Points, in no order, along strands that fork and pass close to each other.
Two points are linked if the straight distance between their rows is under 54.9. Some points are linked to none.
pidil: [ -5  -9  -4  -4  20  -1  -4 -13 -18   3   1  -7   1   6 -13  -5   8   5
   5 -15 -19  16  10  -7 -12 -10  -1   0  -8  -7  -2  21 -10 -10 -13  11
  -6  19   4   1  -3 -14 -11]
sasev: [  1  -6   0  29   6  -2   8 -13  -6 -12   2  -8 -14  -6   6 -29  -2   9
  -2 -11   4  14  -5  13   9 -21   6  -2 -13  -7 -10  13 -18   3 -20  19
 -13  -3  11  10   4  11  -5]
Gozi: [ -1  -8  22   0  -9  16   0   1  12  -6 -18  -4  12  -2   3 -11  -9  -8
   3  -4   4  14   5   2  -6  13   4  14  19  10  12 -23  -4  -2 -10  -9
   3   5   0 -15   1  -2 -10]
bupa: [  0  15  -1   2 -10   4   5  -2   3  13 -13  21   0   6  -4   5  -9   1
   0  -3   8  -2   3  18  -3  16 -11   1  13   2 -11 -17  -2   6  18 -13
  -2 -31 -19  -9   0  17   8]
fota: [-10  -6 -12  -4  17 -10   7 -16 -13  -4  -7  -4  -5  -2 -11   2 -19 -11
  -2  -9  -6  -5  11   2  -3 -21  -7  -9   7 -19 -16  16 -12  -7   6   9
  -4   8   5   7   1 -15  -7]
sot: [  9  10 -15 -17   2   7 -18 -12  -4  13   9  -9   7   8 -12  21   4 -10
  19  -9 -14  -9  17   0  17  -2   2   7   7 -11   7   6 -14 -23   6 -21
  -3  13 -16  -5  -9   0   7]
Ditup: [  5   0  -7  20  12  -9   1  10   6  -3  15   6  12 -10  17   3   7 -13
  -3   3  22 -17  -3  -1  11   1  -7 -11   6  13  -6 -13 -12  -2   1  11
  -5  23   6   1   7 -13 -23]
Rifef: [ -2 -36  -4  -4  -1   4  -7   6 -13  -3  -9 -11   1  -4   1  12  -1  -8
  -1   4  14  -1   6   7  27   7  11 -23  11  -5  12 -12 -20  -3  -6  -2
  -2  17  -6  -1   0 -20  -2]
Retu: [  7 -21  15   9 -12  -7  -3   2  -1  -5   1   0  -6   3   7   7   5  -1
  -1  13   8   7   1  10  18   8  11  -5   0   0  20  -7  -5  -2  -6   2
 -11  -4  -4  -2   4  -3   3]
lusi: [  0   1   6   8   6 -10  -7  15  12  -9  16  -6   2 -14   2 -14   8  14
 -15   5  15   5 -15 -10   2   4  -5  -1 -18  14  -2  12  10  11  -5  10
   6  14  11  10  -7 -15 -14]
bome: [  9  14   1  -3 -19   7 -12   5   9  -1  -2   6   8  -8   3  12   2  -1
   5   2   8   0  12  10  12  10 -13  19  18   6   5 -19   1 -12   9 -28
  -2  -1  -8 -12  -6   3   4]
Gugod: [  1  -5  -9  -5   5   6 -10 -12 -11   6   2  -6   5   2  -5  14  -4 -14
   7  -7  -2  -9  18   4  10  -4   8 -12  16 -15   5   0 -25 -24  10 -25
  -1  12 -14   2  -6  -6   1]
git: [-11 -30  -5   6   4  -7   5  -5 -18   6  -4  -9   1   6   0  14  -9 -24
   8  -3   2  -2   7 -11  -3  10  11 -34  11  -2  10  -7 -13 -29   1   2
  -9   9  -4   3  13 -26  -7]
Sul: [ 17   0   3 -11  -2   2 -12  -5  -7   7  -1  -1  -2   2   6  -3  10   2
 -10   5 -10   2   7   0  17  -3   1  23  14 -13  11   5   0   2  -6 -10
  -3  21   4   0  -6  15  11]
Dodi: [ -5   2  14  -1  -8   4   7  13   7   4  -9  -8  19 -11  -4 -10  -6  11
 -13   3   4   8 -15 -13 -22  12   7  -5   1  11   2  -5  22  16  -6 -14
  17  -5  -4  -7   0  -2  -5]
zogev: [ -5  -9 -16   9  17   6 -20 -18 -27  -8  13  -2   8   7  -6   3   7  -5
   6  -9 -17  -5  15  -3   4 -18  12 -12   7 -18   0  14 -37 -10  -5  -2
 -10  18   6  17  -5 -11 -10]
kor: [  7   9   8   0  -5  -2  -5   2   2  17   4   6  -5   8   0   7   8   9
   6   7 -18   6  -4 -11 -14  17   5  10  -6   4   9   3  10  -3  -6   4
  -8  -7   2  -5   1  19   6]
masu: [ -7  13  -8  -4  10   6   4   2  10 -12  -3  -1  10  -4  -5  -8   3  -5
  -5  -8   6 -11  -3  -2  -6 -13 -19   9  11   1 -20   0  11  13   1   6
  26  -1  10   0   0   1 -16]
tozu: [  7 -11   8 -12   6   9  -8  -7  -8  11  12   1   9   5  -1 -20  18  14
   8   3  -9  12   7 -27 -12  20   8   9 -15  18  13  12  -7  -8 -13   3
 -13  27  14   9  -7  -1  -7]
rivi: [ -8 -28  -8  10   5  -8   7  -6 -20   1  -6  -3  -2   3 -13  13 -10 -15
   6 -10   0   1  10  11  -2  -3  13 -40  -3  -2   0  -5 -23 -29   6  -8
 -11  -1 -18  -1   6 -22  -2]
Givum: [ -1  25  -8   4   4   2  -9  -4   5  13   8   8   4   0  -2  11   2 -13
  13  -4  -4 -14   6  13   0  -9 -10   5  19   5  -4  -6 -14 -20  17 -20
  -2  -2 -17  -8   0  -5 -12]
zav: [  2 -32  -3  -6   8  -3   8  16 -10  -3  -2  -2  11   0   1  19   6  -8
  -7   5  11   0   2   6   7   8   3 -22  -6   3   7  -8   3  -5  -7   9
   5  17 -13  -5   4 -17   6]
Bori: [  0 -11   1  23   2   2  13  -2   2 -20  -2  -5  -7   9  14 -17   2  -4
  -8  -4   6   6  -2  15  11 -13  10  -5  -5  -1   0  -2 -21  10 -13  16
  -4  -6   8  11  12   4   2]
Kug: [  9   2  -5 -12  -1   5  15  12   3  -9 -13  -4   5   8  -1  11  -9  -2
 -17   4  -1  -7  -3  -1 -12  -4  -3   1   2  -5  -6  -8  15  16   5   3
  18  -7 -10  -6   2  16  25]
Sig: [  3  18 -15   1   5   8  10  -3   0  15  -7  17   1  13  -5  13 -10 -12
   1  -9  -5 -14  -1  17  -4  -1  -7  -2  15   3 -15 -11  -2   3  20  -4
   0 -18 -21 -10   4  16   8]
Fabel: [ -4  15   7  10   5  -5  -2  -7   5   0 -12   1  -2 -15   0 -20 -12  -1
   0   1  15  -7   4   3   7  -3  -9   8  15   4  -6   0   5  -1  -1   1
  -8   5   5   4  -8  -7 -25]
mubi: [  2   3  -8  -5  -2 -11  13  -1  -2  11 -10   8   2 -10   6   4 -16 -14
   5  -4  21 -21  10  11   6   6  -8 -24  15  -2 -14  -9 -12 -17  22 -24
  -7   4 -10   3  -2 -15  -4]
zili: [ -5  -9   1  15  -1   3  24  12   2  -4   2  13  -8  11  10   5   3   3
  -4   2   3   6 -18   8 -13   0   5 -18 -22  13   2  -5   1  17   1  21
   2 -19  -2  -4  15  13   6]
kon: [ -4   3  -1  -9  17   8  -7  -5  -4  -4   3  -4   4   0 -11  -7  17  13
  11  -7 -12  11   1  -2 -11   0  -7   9 -16  12   1  16  -1  -9  -8  11
   2  14   4   4  -1 -14 -10]
Meri: [  5 -18   2  18  -7  -2  19   3   0  -8   0  10 -15  11  15  -3   2  -2
  -2   4   9   0  -8  15  13 -13  12 -17 -16   8   2  -5  -8  13  -6  17
  -8 -10  -3   4  17   9  11]
fuzu: [  7  14   2   5 -13   2  -5  -1   7  12  -2  17   2   7   4  14   0  -7
  -4   2   1  -1  10  19  13   7   3  11  21   5   6 -16   2  -8  14 -27
  -4 -14 -16  -6   2  16   9]
vug: [ -6   5   1  -6  -3  -8   1   4   2   5  -6  -1  -1  -9  -5  10  -2   1
  17   2  10   2   3  -1 -10  13  -9  -1   4   4   8  -2   9 -19   2  -6
  -1  -5  -5  -7  -3 -21  -6]
zenu: [ -9 -16  -5  22  10   0   3  -4 -14   3  12  14  -1   9  -4  12   1 -11
  10  -1  -2 -10   5  17   1 -13  13 -29 -13   4  -3   1 -23 -21   8   0
 -11   1 -19   4  11 -11 -11]
sezo: [  3   8  -1  12   4  -1   9  13   3   6  -4  17   8   0   9  -8  -9  14
 -27   8   6  -9 -14   3  -9  -3   3  -4   3   9 -12 -11  18  31  -1   6
   7  -7   0   1   3  16   7]
dop: [-10  19  -3   0  -8  -2  -4  -2   6  -1  -6  14 -16   5   1 -11  -6   0
  -7  -1  -7  -6  -9  10   5  -5 -10  20   4  -7 -11   0  10  16   5  11
   7 -30   5  -2  -2  17  11]
napag: [ -8   4  -3  21  15   3   4  -3  -7  -3   5  14  -4   3  -6   2   3  -2
  12  -7  -5   0  -1  26  -4 -13  -4  -8  -8  10 -14   2 -14 -12   0   9
  -3  -6 -13  -2   8 -10 -16]
nudi: [-15   0  -3  -3  -6 -19  20  -3  -2   5 -15   6 -27  -8  -4  -6 -21   2
   5   0   5  -2   2   7   0   2  -8 -11 -10  -9 -14  12  11   1  10   5
  -5 -24  -7   3   0  -8   2]
difud: [ -2   3  13  -3  -6  12 -16  17  17 -20  -2 -11  11 -11  -5  -8   7  22
  -3   2   8  16 -18   2   3   2  -5  14 -13  14   3 -11  14  13  -7  -8
  23  -3   4  -1  -2  -7   2]
mig: [ -1 -26   7  -4   0  19  -1  12   2 -11  13  -5  26   4   5   1  14  -5
   6  -3  -4  15   0 -16  -5  22   8   2 -11  11  13 -10  -7   5 -18   8
  12  19  -1  -9   4 -14  -5]
zemu: [  0  19 -10  -1   0  -3  -3  -4   4   4   4   1   6  -9   6  10   5 -18
  10  -2   4 -25   8  -8  -3  -5 -13  -1  19  -2 -11 -13  -8 -19  15  -8
   0  17   4  -8   5  -6 -15]
vik: [  3  20 -15 -13  -3  -4 -11   3  13   5   8  -1   3  -4   6  13  -5  -7
  -7   4  -8 -13   4 -27  -4   2 -12  17   8 -10  -4   0  22   6   7   1
   5   2  15  -3  -1   4  11]
Rogu: [ 12  -9   4  -5   0   7  -5   5  -6   0  24   6  15  17   0 -12  18  11
   0   6  -7  14   0 -26 -18  26   9  11 -26  16   8   8  -4   1 -14   3
   6  11  10   2  -8   0  -5]
tareb: [-15   3   3  -7  -8 -16   2   4   3  -2  -6  -3 -19 -17  -9  -6  -4   8
   2   7   3   2 -14   0  -5  -1 -11   4 -21  -4  -5  14  23   7   6  10
   4 -16   0   6  -7 -12   0]
ror: [ 16  -4   2  -6  -9   3   8   3  -1  -2 -10   2  -4  15   3  10   1  -2
 -12   4  -4   5   5   7   5   0   4   6   0 -11   2  -8   5   4   0  -5
   6  -8 -10  -9   2  26  29]
senag: [ 13   8  -1   9  -4   5   6  -9  -7  16   1  12 -11  16   4   2   5 -10
   0  -9 -15   0  12  23   7 -18  12   2   6  -7  -1   1 -15  -2   1 -13
 -11 -15 -14  -1   3  33  10]
lun: [ -3  -4   2   9  11  -7  -9 -16 -10 -12  -3 -16 -14  -6  -3 -26   1  12
  -3  -7  -3  14  -1   1   6 -12   5   7  -8 -11  -1  20 -14  -1 -14  18
 -14   9  19  17  -4   0  -8]
nes: [ 14  -6   7   1 -14   2   2  -5  -7   3  -4  -3 -15  19   0  14   8  -7
   8  -4  -4  12  13  12  11 -10  10   0  -5 -14   6   4 -12  -9  -4 -13
  -4 -21 -12  -7   1  29  20]
Veba: [ -1   3  11   9   3 -11 -11   5   9  -4  14 -10 -12 -11  -5 -27  14  25
  -6   1   4  14 -27   2   4   5   2   5 -33  10  -2  15  13  10  -2  10
  -5  -6   7  13  -7   1  -8]
Tiv: [  4   9   0 -11   2  15  11  -6  10  -5  -8 -11  23   2  -8   2  -7  -7
  -5  -6  -7  -1  -1 -16 -19   8  -4  13  19  -1  -5 -14  10   2  -2  -7
  23   5  -3 -11   5  17   2]
nor: [ -9  18   4 -19 -14  -2 -13   7   9   4 -18   1   3 -12 -13 -18  -8  15
   4  -4   5  -1   0  -6  -5   7 -17  20   7   0  -7  -6  21  11   3 -15
  12 -17  -1  -8 -17   3   0]
pip: [  5   5  -5  10   6  -5  17  -2   3   3  -6  20   4   4  14  -9 -16  -7
 -11   6  11 -19  -6   5   0  -9   1  -4  12  11 -10 -12   8  19   8   9
  -5   0  -3   5  11   9  -4]
sak: [  9   6  13 -32 -17  -4 -12   2   4  16  -4  -9  -3 -14 -10  -2  -2  26
   7   6  -6   9  -4  -6  -8  13  -3  22  -9   1   8  -1  27   2   8 -12
  -3  -1   3  -1 -14   6  21]
tuv: [  5   2   5 -32 -15  -6  -2  -6   1  22  -6 -11   0 -15  -5   9  -5  18
  13   4   0   0   3  -9  -8  22  -1   9  -3   1  14   6  27 -17  -3 -12
 -10   7   2   1 -14  -6  12]
naze: [ -7 -20  -8  18   3   0 -15 -13 -23 -22   1 -13 -11   1  -2 -12   6   4
   2  -2  -2  15   6 -10   7  -6  10 -10  -6 -17  10  14 -31  -2 -18  14
 -14   6  21  16  -5  -7  -5]
Tedap: [  6   2  22 -24 -11  -6 -16  -1   1  14   4 -14 -13  -7  -3 -19   8  17
   4   7 -18  13 -13  -7  -5   7   8  12 -16  -5   7  10  22   4   0  -1
 -13   0  15   5  -9  15  11]
rize: [ -3   5 -10  -1   2  -6  20 -12  -4  18  -2  10 -19  12   3  12 -19 -12
   9  -3 -11 -15   3   4  -1 -11   5 -13  -8  -9 -10  20  -4  -4  11   7
 -15 -15  -9  -1   9   6   7]
bisa: [  7 -18  -6  -5  18   5  13  15  -3 -12   7   2  19  14   5  13   8  -6
  -8   4   5  -7  -1  -2  -6   1   0 -12  -5   5  -3 -13   0   5  -2  11
  11  14  -5  -5   9   1   5]
nav: [  4   0   8  14 -14  -1  -2   3   8   9   7  14   3   6   5  21  -2  -7
   8   5   8  -4   2  19  10  11   7  -6  15   8  11 -20  -8 -12  13 -18
 -10 -17 -18  -4   8  -3  -1]
Seb: [  1  -1   9   7   5   2  14  16   9  -5  -1   5  21   4   8 -10  -3   5
 -22   4   7   3 -15  -4 -14   2   8 -12  -1  14  -3 -10  15  26  -4   9
  12  -1   5  -1  10   1  -2]
Vumi: [ -8  26   2 -21 -13   4 -25  12  13  11  -3  -5   9 -15 -10 -15  -3  16
   0  -1  -9  -5 -13 -23  -8   0 -11  22  -1   8  -5   1  29  15   6 -10
  11  -6  17   2 -10   5   3]
bima: [ -3  24  -3  -4 -11   8 -14  10  14  -6  12   1  21 -12   2 -15   5  11
  -5  -2  -9  -3  -8 -37 -12   3  -5  19   5   9  -6  -1  16  18   0 -10
  18   2  26   0  -3   4  -7]
Vevu: [  6  -2  -9  -1 -10 -11  15   2   4  -1   0  19  -3 -13  14  11 -13  -5
   0   7  25 -27   7  18  19  -3  -7 -15   8   2  -4 -13  -5  -1  21 -14
  -6   0 -13   1   7 -14   8]
Naku: [  2  23 -12 -15   3   0 -11  -7   7   6   0  -3   2  -9   4   4   1 -11
   8  -2  -3 -16  10 -15   4  -9 -17  15  19 -10  -7   3   6  -3   5  -2
   1  15  11  -5  -3  -4  -6]
mumo: [-15   6   9  -1  -6   8  -4  -2   7 -21 -13 -11  -9   0 -14 -12   6   3
   9  -6  -6  22  -8   7 -14  -1  -5  11 -10   1   6   3   2  -2  -2   2
  12 -26   1  -2   1  -2   1]
kat: [ -7 -19  -8  30  -5  -1 -18 -14 -15 -16   5  -1 -11   0  -1  -2   0  -7
   1  -1  -2   2  10   7  16 -20  16 -20   0 -15  12   6 -38  -6  -7  -1
 -17  -6   7  16   2  -6   1]
bapo: [  2  -2  12   2  -9 -11   7   8  -2  10   3   1 -18   5   8  -2   8   7
  -6   9 -10   9 -11  -7 -11   1  11  -2 -20 -10   3   9  12   5  -4   9
   0 -13   9  -2   3  25  11]
ludu: [-15  18   7  -1 -12  -4 -10   0   6  -7 -18   3  -8  -6 -12 -32  -8   4
  -2  -4   2   1  -8   5  -2  -1  -9  16   8  -1 -12   0  13  16  -2   0
  14 -25   3   1 -10   9  -9]
pofol: [ 16  -3 -17  -2  11   3  -4  -2 -12   2  20   8   7   5  16   8  14 -13
 -14   3   3 -19  13 -19  14  -2  -4   5  16 -11  -5   4 -14   3   2  -1
  -2  35  14   7  -2   4  -4]
mebi: [ -5   9  11  18 -14   3  -5   3  15 -15  -4   0  -9   3   9 -14  -2  -6
  -6   7  11   9  -6   9  16   1   1  18  17   8  10 -17  -3   4  -1  -1
  -7  -9   8   3   3  -1  -3]
patag: [ -4  18  -3  -2  -8  18  -5   6  14 -13   4  -5  20   5   4  -8   3  -3
  -5  -4  -9   4  -4 -26 -17   9  -1  25  17   1   4  -9  11   9  -1 -10
  23  -5  15  -6   8  11   4]
fup: [ -7  10   6 -10   4  13 -14  -1   5 -13  -5 -10  -3  -1 -13 -21  13  16
  14  -7  -9  18  -8   2 -10  -1  -4  18 -15  16   3   8   1  -1  -7   4
   6  -7  11   8  -3  -5  -6]
gega: [  8   2 -10 -23  16   4  16   9   2  -2   4 -15  14   8 -11  28  -2  -8
  -4  -4 -13  -7  -2 -18 -11   4  -1  -5  -8  -9 -10   6  13   1   1  14
  19  13  -6  -6  -5  11  11]
zoni: [  4 -19   7   8  -4 -11   8  -9 -10   7  -1   5 -13  -7   4   7  -4   5
  -1   8  18  -2  11  23  22   0   8 -18  -2  -4   9   6  -9  -8   2  -7
 -10   2 -15   6  -3  -6   0]
noru: [  6  10  -9  -7   8  -4   9   3   1  31   1  16  -1   7   3  19 -13  11
  -8   2 -15 -14  -8   4  -4   6   3  -3  -9  -7 -12   9  19  12   4  13
  -7  -5 -13 -10  -5  24  14]
lumez: [  2  16  -8   8   9   5   8 -14  -2   6  -6  10  -3  15   2  -5  -5 -13
  -3  -6 -13 -10   4  20   0 -19   0   4  16  -7 -13   2 -10   2   6  -2
  -6  -8  -9  -2   4  18   0]
miz: [  4  10  -6  16  17  -6   1   9   6  -5  19   8   6  -4  11  -1   6   2
  -9   5  13 -10  -2  -5  -2   5 -13   0 -10  12 -11   6   4   7  -4  15
   5  15  10   6  -5 -11 -22]
dag: [ -2   5 -10  -5  -6  -9  27  -9   2  12 -17  16 -16   6  -4   1 -27  -7
   7  -6   5 -12   9   8  -2   4  -4 -13   0  -5 -18   5   3   4  19  -5
 -12 -26 -13   0   4   5   9]
kob: [-11  19  -7 -12   3   7   0  11  10  -7  -3  -3  13  -8 -12   8  -1   1
  -4 -10  -4  -4 -10 -17 -17  -5 -16   7   0   1 -13   6  19  17   3  -2
  27  -8   5  -5  -5  -4  -3]
pem: [ -2   6  11  -1  -6  -4  -5  -9  -1  13  -5   1 -13   4  -2   9   0   2
  13   3  -3   8   7  -1  -7   8   3   3  -2  -3   9   7   4 -19   0  -4
 -12 -15  -7  -4   1   5   3]
boge: [ -6   1   3   4   0  12   1   1  11 -27  -1 -10  -2  15   0  -3  12  -6
   2   0  -9  13  -6  -6 -12   1   0   9  -5  -3   5   2  -7   2  -7   9
  14 -12   7  -2   8   0   4]
beno: [  5 -13  18   3 -19 -13   1  11   3   0   1   1 -15   0   4  14   4  13
  -4  17   8  12  -8   1   4   8   7   2 -13  -2  14  -6  13  -2   0   4
  -3 -19   0  -2   6   8  13]
Fona: [ -2  20  -1   7  10   3 -12  -4   2  10   7  14   2  -1  -8   9  10   5
  16  -4  -3  -3   3  20  -1  -3 -12  11   2  14  -6   0  -6 -11   7  -3
  -4  -9 -12  -3  -3  -8 -11]
Vomor: [-11 -15 -17  24   2   2 -22 -17 -17  -8   7  -2  -1   6  -6   4   5  -6
   2  -4 -12 -12  15  11  10 -20  24 -24   7 -15   8   5 -38  -9   5 -18
  -9   7  -1  24  -9  -2  -5]
nelap: [ -7  12  -8  -8  13  -1  14  -5  -1  21   3  13  -9  14  -2   8  -7   3
   0  -7 -20  -8  -5  12  -2  -9  -2  -4 -11  -6 -17  17   3  12   3  18
  -9 -11  -7 -16  -2  19   7]
Kenu: [  7  11  -9   0   2  -8   4  12   1  24   0  11   4  -9  10  29 -13  13
  -8  10   7 -18  -1  -1  -7   8  -6  -8  -4   1  -9  -3  30   1   4   1
  -2  -7  -4  -3  -4   7  15]
dev: [  0  -5   5   2  -6   9 -12  13  12  -9  10  -1  15  -5  12   4  11  -2
   8   8   5   4   2 -23  -4  17  -1   5  -4  17  20 -13  -2  -4  -8  -1
   3  16  10  -5   3 -18 -10]
deki: [ -4 -28   2  -3  -5   4 -10  -7 -17 -11 -13 -16  -7  -9  -6   5  -2   5
   9   2  10  16  13   0  16   7   5 -11   8  -5  18  -3 -19 -11  -7  -5
  -8  12  -4   1  -9 -21  -1]
seg: [  6   5 -19 -18  16  -2  -6 -10  -2   4  10  -4   7   7   5  16   3 -15
   2  -4  -8 -16  13 -19   5 -11 -10   9  18 -18  -7  12  -8  -2   2   2
   2  24  12   3   0   0   0]
dusuf: [ 12 -21  -7  -6  11  -1  18   8  -4 -12  -5   6  10  15  15   5  -3 -16
  -9  -5  13 -12  -5  10   8 -10   6 -18   5   6  -2 -23  -7  17   6  12
   5  13  -5  -1  15  -3  11]
nipef: [  1   2   6  13   0   0  -4  -2   8  -4  -5  -6   7 -15   7 -10  -5 -10
   3   5  24  -7   4   3  10   2  -7  -5  21  10   3 -17 -10  -1  -3  -1
 -11  17   4  -3   1 -18 -23]
mak: [-12   4   1 -11  -1  -1  15  12   5  -4  -7 -10  11 -13 -12   0  -5   1
  -8  -1   4   0  -5 -16 -20   4  -9  -7   1   7  -7   0  25   5   1  -7
  22  -5  -2 -10   0 -17 -11]
Tizog: [  6  10   8  -6 -18  15  -7   0  11   0  -9   1  10  -8   5  -3  -1  -1
  11   0   2   5   6  -9  -1  13  -6  23  21  14  14 -24   6 -10  -3 -20
  -3  13   3 -12  -8   3  -3]
vivur: [ -3  -1 -12  -6  12 -12   3 -16 -11  20  -2   0   2 -11  -7   5 -19 -12
  10 -13   1 -16  16  14  -1  -4   1 -20  14 -13 -10   8 -17 -22  16 -23
  -9  11 -11   5  -9 -17  -8]
rivet: [  4   0  14 -20  -2   2 -12 -14  -4  17   0  -9  -9   2  -5 -23  11  13
  16   2 -16  13   0 -21 -10  10  10  13 -10   6  18  15   4  -8  -7   5
 -19  12  18  10  -6   9   4]
gad: [ -1   0  12   8  -6  -1  22   7  -5  11  -2   2 -10   2   2 -12   4   9
 -14  -2  -2  14 -19   8 -24  -5   7 -18 -21   1  -6   5  12  22  -6   8
   9 -23   2  -9   3  23   3]
Rera: [ -4  -7  -8   2  22  -1  -7 -23 -23   2   1   1   5   2 -11   2  -7  -1
   3 -14 -19  -2  13   9  -3 -26   5  -8   3 -17 -13  24 -21  -5  -4   9
 -12  18   4   9  -1 -11  -8]
Liba: [-12   4  10   1 -12   9 -11  10  19 -18   0 -11   6  -6   2  -9  -3 -10
   7   4   0  10  -5 -27  -9  13  -1  11   3   8  20 -13   2   2   0  -3
   5   3  17  -1   5 -22  -9]
por: [ -2 -14  23   0 -18   1 -10  14  10 -19   1 -18  -2  -5  -4 -10  13  15
   0   3   3  30 -19   9   6   6   6   9 -21   6  13  -3   7  11  -9   2
  12  -9   3  -4  -3  -2   5]
gudol: [ 16  -1  -4  -2  15   9  -9  -7 -13   7  11   4  11  12   9  -6  17  -1
 -10   1 -13  -8  16  -1  16  -1   4   9  13  -8   7  10 -18  -3 -10  -7
  -1  30   1   5  -5   9  -5]
zaz: [ -6   9  15   7 -11 -13  -7  -4   3   7  10  -6 -26 -10   0 -23   7  17
  10   1  -1  14 -18   6  -2  -7   0   8 -26  -1  -6  13  11   8   2  13
 -11 -24  15   6  -2  16  -4]
geriz: [ 10 -16  -6   6   0   9   3   7  -3 -12   5  10   7  18  17   2   9 -18
 -12  -1   0  -9   4  19  23 -11  13  -7  14   1   4 -20 -17   6   1   1
   1   9 -10   2  16   4  10]
vadof: [  9   7 -16 -17   4  -6   0   1   1  14   4 -13   6   2  -9  33  -9  -4
   8   1  -9  -8   1 -19   0  14   1   0  -9 -11   5  12  18 -12   0   4
   4  10  -8  -5 -11   6  20]
zesa: [-14   1  -6  -5  19   3   9  -7  -4 -17  -8  -5   3   0 -16   0  -6  -9
   4 -11   1   3   6   7 -10 -16 -15  -2   7  -8 -21   4  -1   0   3  12
  15   0   0  -1   3 -12 -11]
Popiz: [ 14  13 -11 -17  -2   1  -7  -5   5  16   4  -5   3   8  -9  27  -2  -4
  14  -4 -13  -3   8  -6  11  12   0  13   6  -3   5   3   5 -20   1 -11
   0  -1 -17  -6  -5  12  20]
lum: [  5  -5   7  19  -7 -12   7 -12   1  10   7   7 -21  -9   5  -7   0  12
  -4  11  15  -2  -4  17  24 -10   2  -2  -8   3   1  11  -7  -1  -1   1
 -22  -3  -4  11   2   4  -5]
gogi: [ -6 -28  19  -3 -10  -3  -1   8  -3 -17  -2 -23 -11  -5  -3 -10  13   6
  -5   2   4  27  -9   3   3   1  10  -6 -21  -1  15   3   0   4 -14   9
   4   2   2  -2  -1 -13   2]
sira: [  6  -3   4  -1   9   8   5  24   5 -17  15   0  25   5   9   6   2   2
 -21   5   1   0  -8 -16 -14   4   0  -5  -6   5  -6  -5   8  19  -4   4
  23   6  12  -1   7  -4   1]
Pemes: [  3  -2   9  15   5 -10   5  -3   7   4  -4  -3  -9 -14   5 -23  -5  11
  -9   6  18   1 -10  10  12  -4  -1   4   4   3  -3   4   6   7  -9   7
 -12   7   0   6  -7   3 -17]
Resok: [  6   8  -9   3  -4 -10  -6  12   5   4   3  10  -3  -5  14  18  -2   3
 -10  15   5 -16   0  -8   3  -3  -7   6   4  -3   0  -2  17   3   8  -2
   0   2   6  -2  -2   2  16]
Fab: [ 10  -2  -5   3  -4  -6  19  -5   1  -5  -8  14  -7  -4  11  -6 -15  -3
 -10   8  16 -16   2  21  20 -14  -1  -6  10   1  -8  -9  -4  13  13  -5
  -4   3  -7   5   4   2  10]
Sek: [  4   4 -12 -21  14   0  19   8   3  -1  -4  -2   1   5  -7  18 -11  -5
 -10  -5  -5 -10  -2  -2  -6 -11 -10   0  -3 -14 -15   8  14  14   5  12
  14   0  -7  -3  -3  11  10]
Kima: [  0 -19  10   1   8   8   9   8  -4  -5  10  -3  14  11   0  -2  16   4
  -4   1  -6  15  -4 -15 -19  16  10  -4 -19  11   8   7   1  -6 -17   8
  11  10  -2  -8   8  -2  -4]
tobo: [-15   3   5   0  -4   7   1   7  14 -30   5 -12  10   1  -1 -18   2  -8
  -8   2   1  10  -7 -20  -4   3   1   6   1   4   6   3  -2  10  -5   6
  17  -3  18   7   8 -16  -9]
filu: [ -5 -11  -2   2   6 -10   7  -7 -14  16  -4  -2  -3  -6   0   9  -7  -7
   6   4   8  -3   8   1  -5  14   2 -21   8   1  10   1   2 -32  -1  -9
 -12  10  -6   4   1 -22 -12]
luk: [-10 -32   4  -1  -2   8 -13   1 -15 -17  -2 -18  -9  -7 -10  -3  14  13
   3   3   6  23   3  -7   9   5   4  -4 -13   3  19   1  -9  -6 -16  10
  -3  13   4   6  -7 -21  -3]
mimo: [-11  11  15   9 -18  -7  -5  -9   3  -1  -3   2 -30  -2  -3 -14   1   7
  10   1  -3   7  -9   7   5  -8  -2  16  -9  -5  -5   1   3   5   5   7
  -5 -36  13   2   0  12   2]

A fork is a point with three links. Follow the links from the first point to the second and name the forks in between, in order.
pidil / sira -> Rera Seb
Kenu / beno -> Naku bapo
Fabel / kob -> bapo Rera
Fona / mimo -> bapo

A fork is a point with three links, a tip a point with one. Leave the first point through the second and follow the links. Name the first fork or tip that comes.
tareb / nudi -> Naku
vik / Resok -> tareb
napag / zenu -> bapo
Popiz / sot -> Seb
beno / Retu -> Tiv
zili / Meri -> Rera
pip / Fab -> fuzu
Liba / dev -> tuv
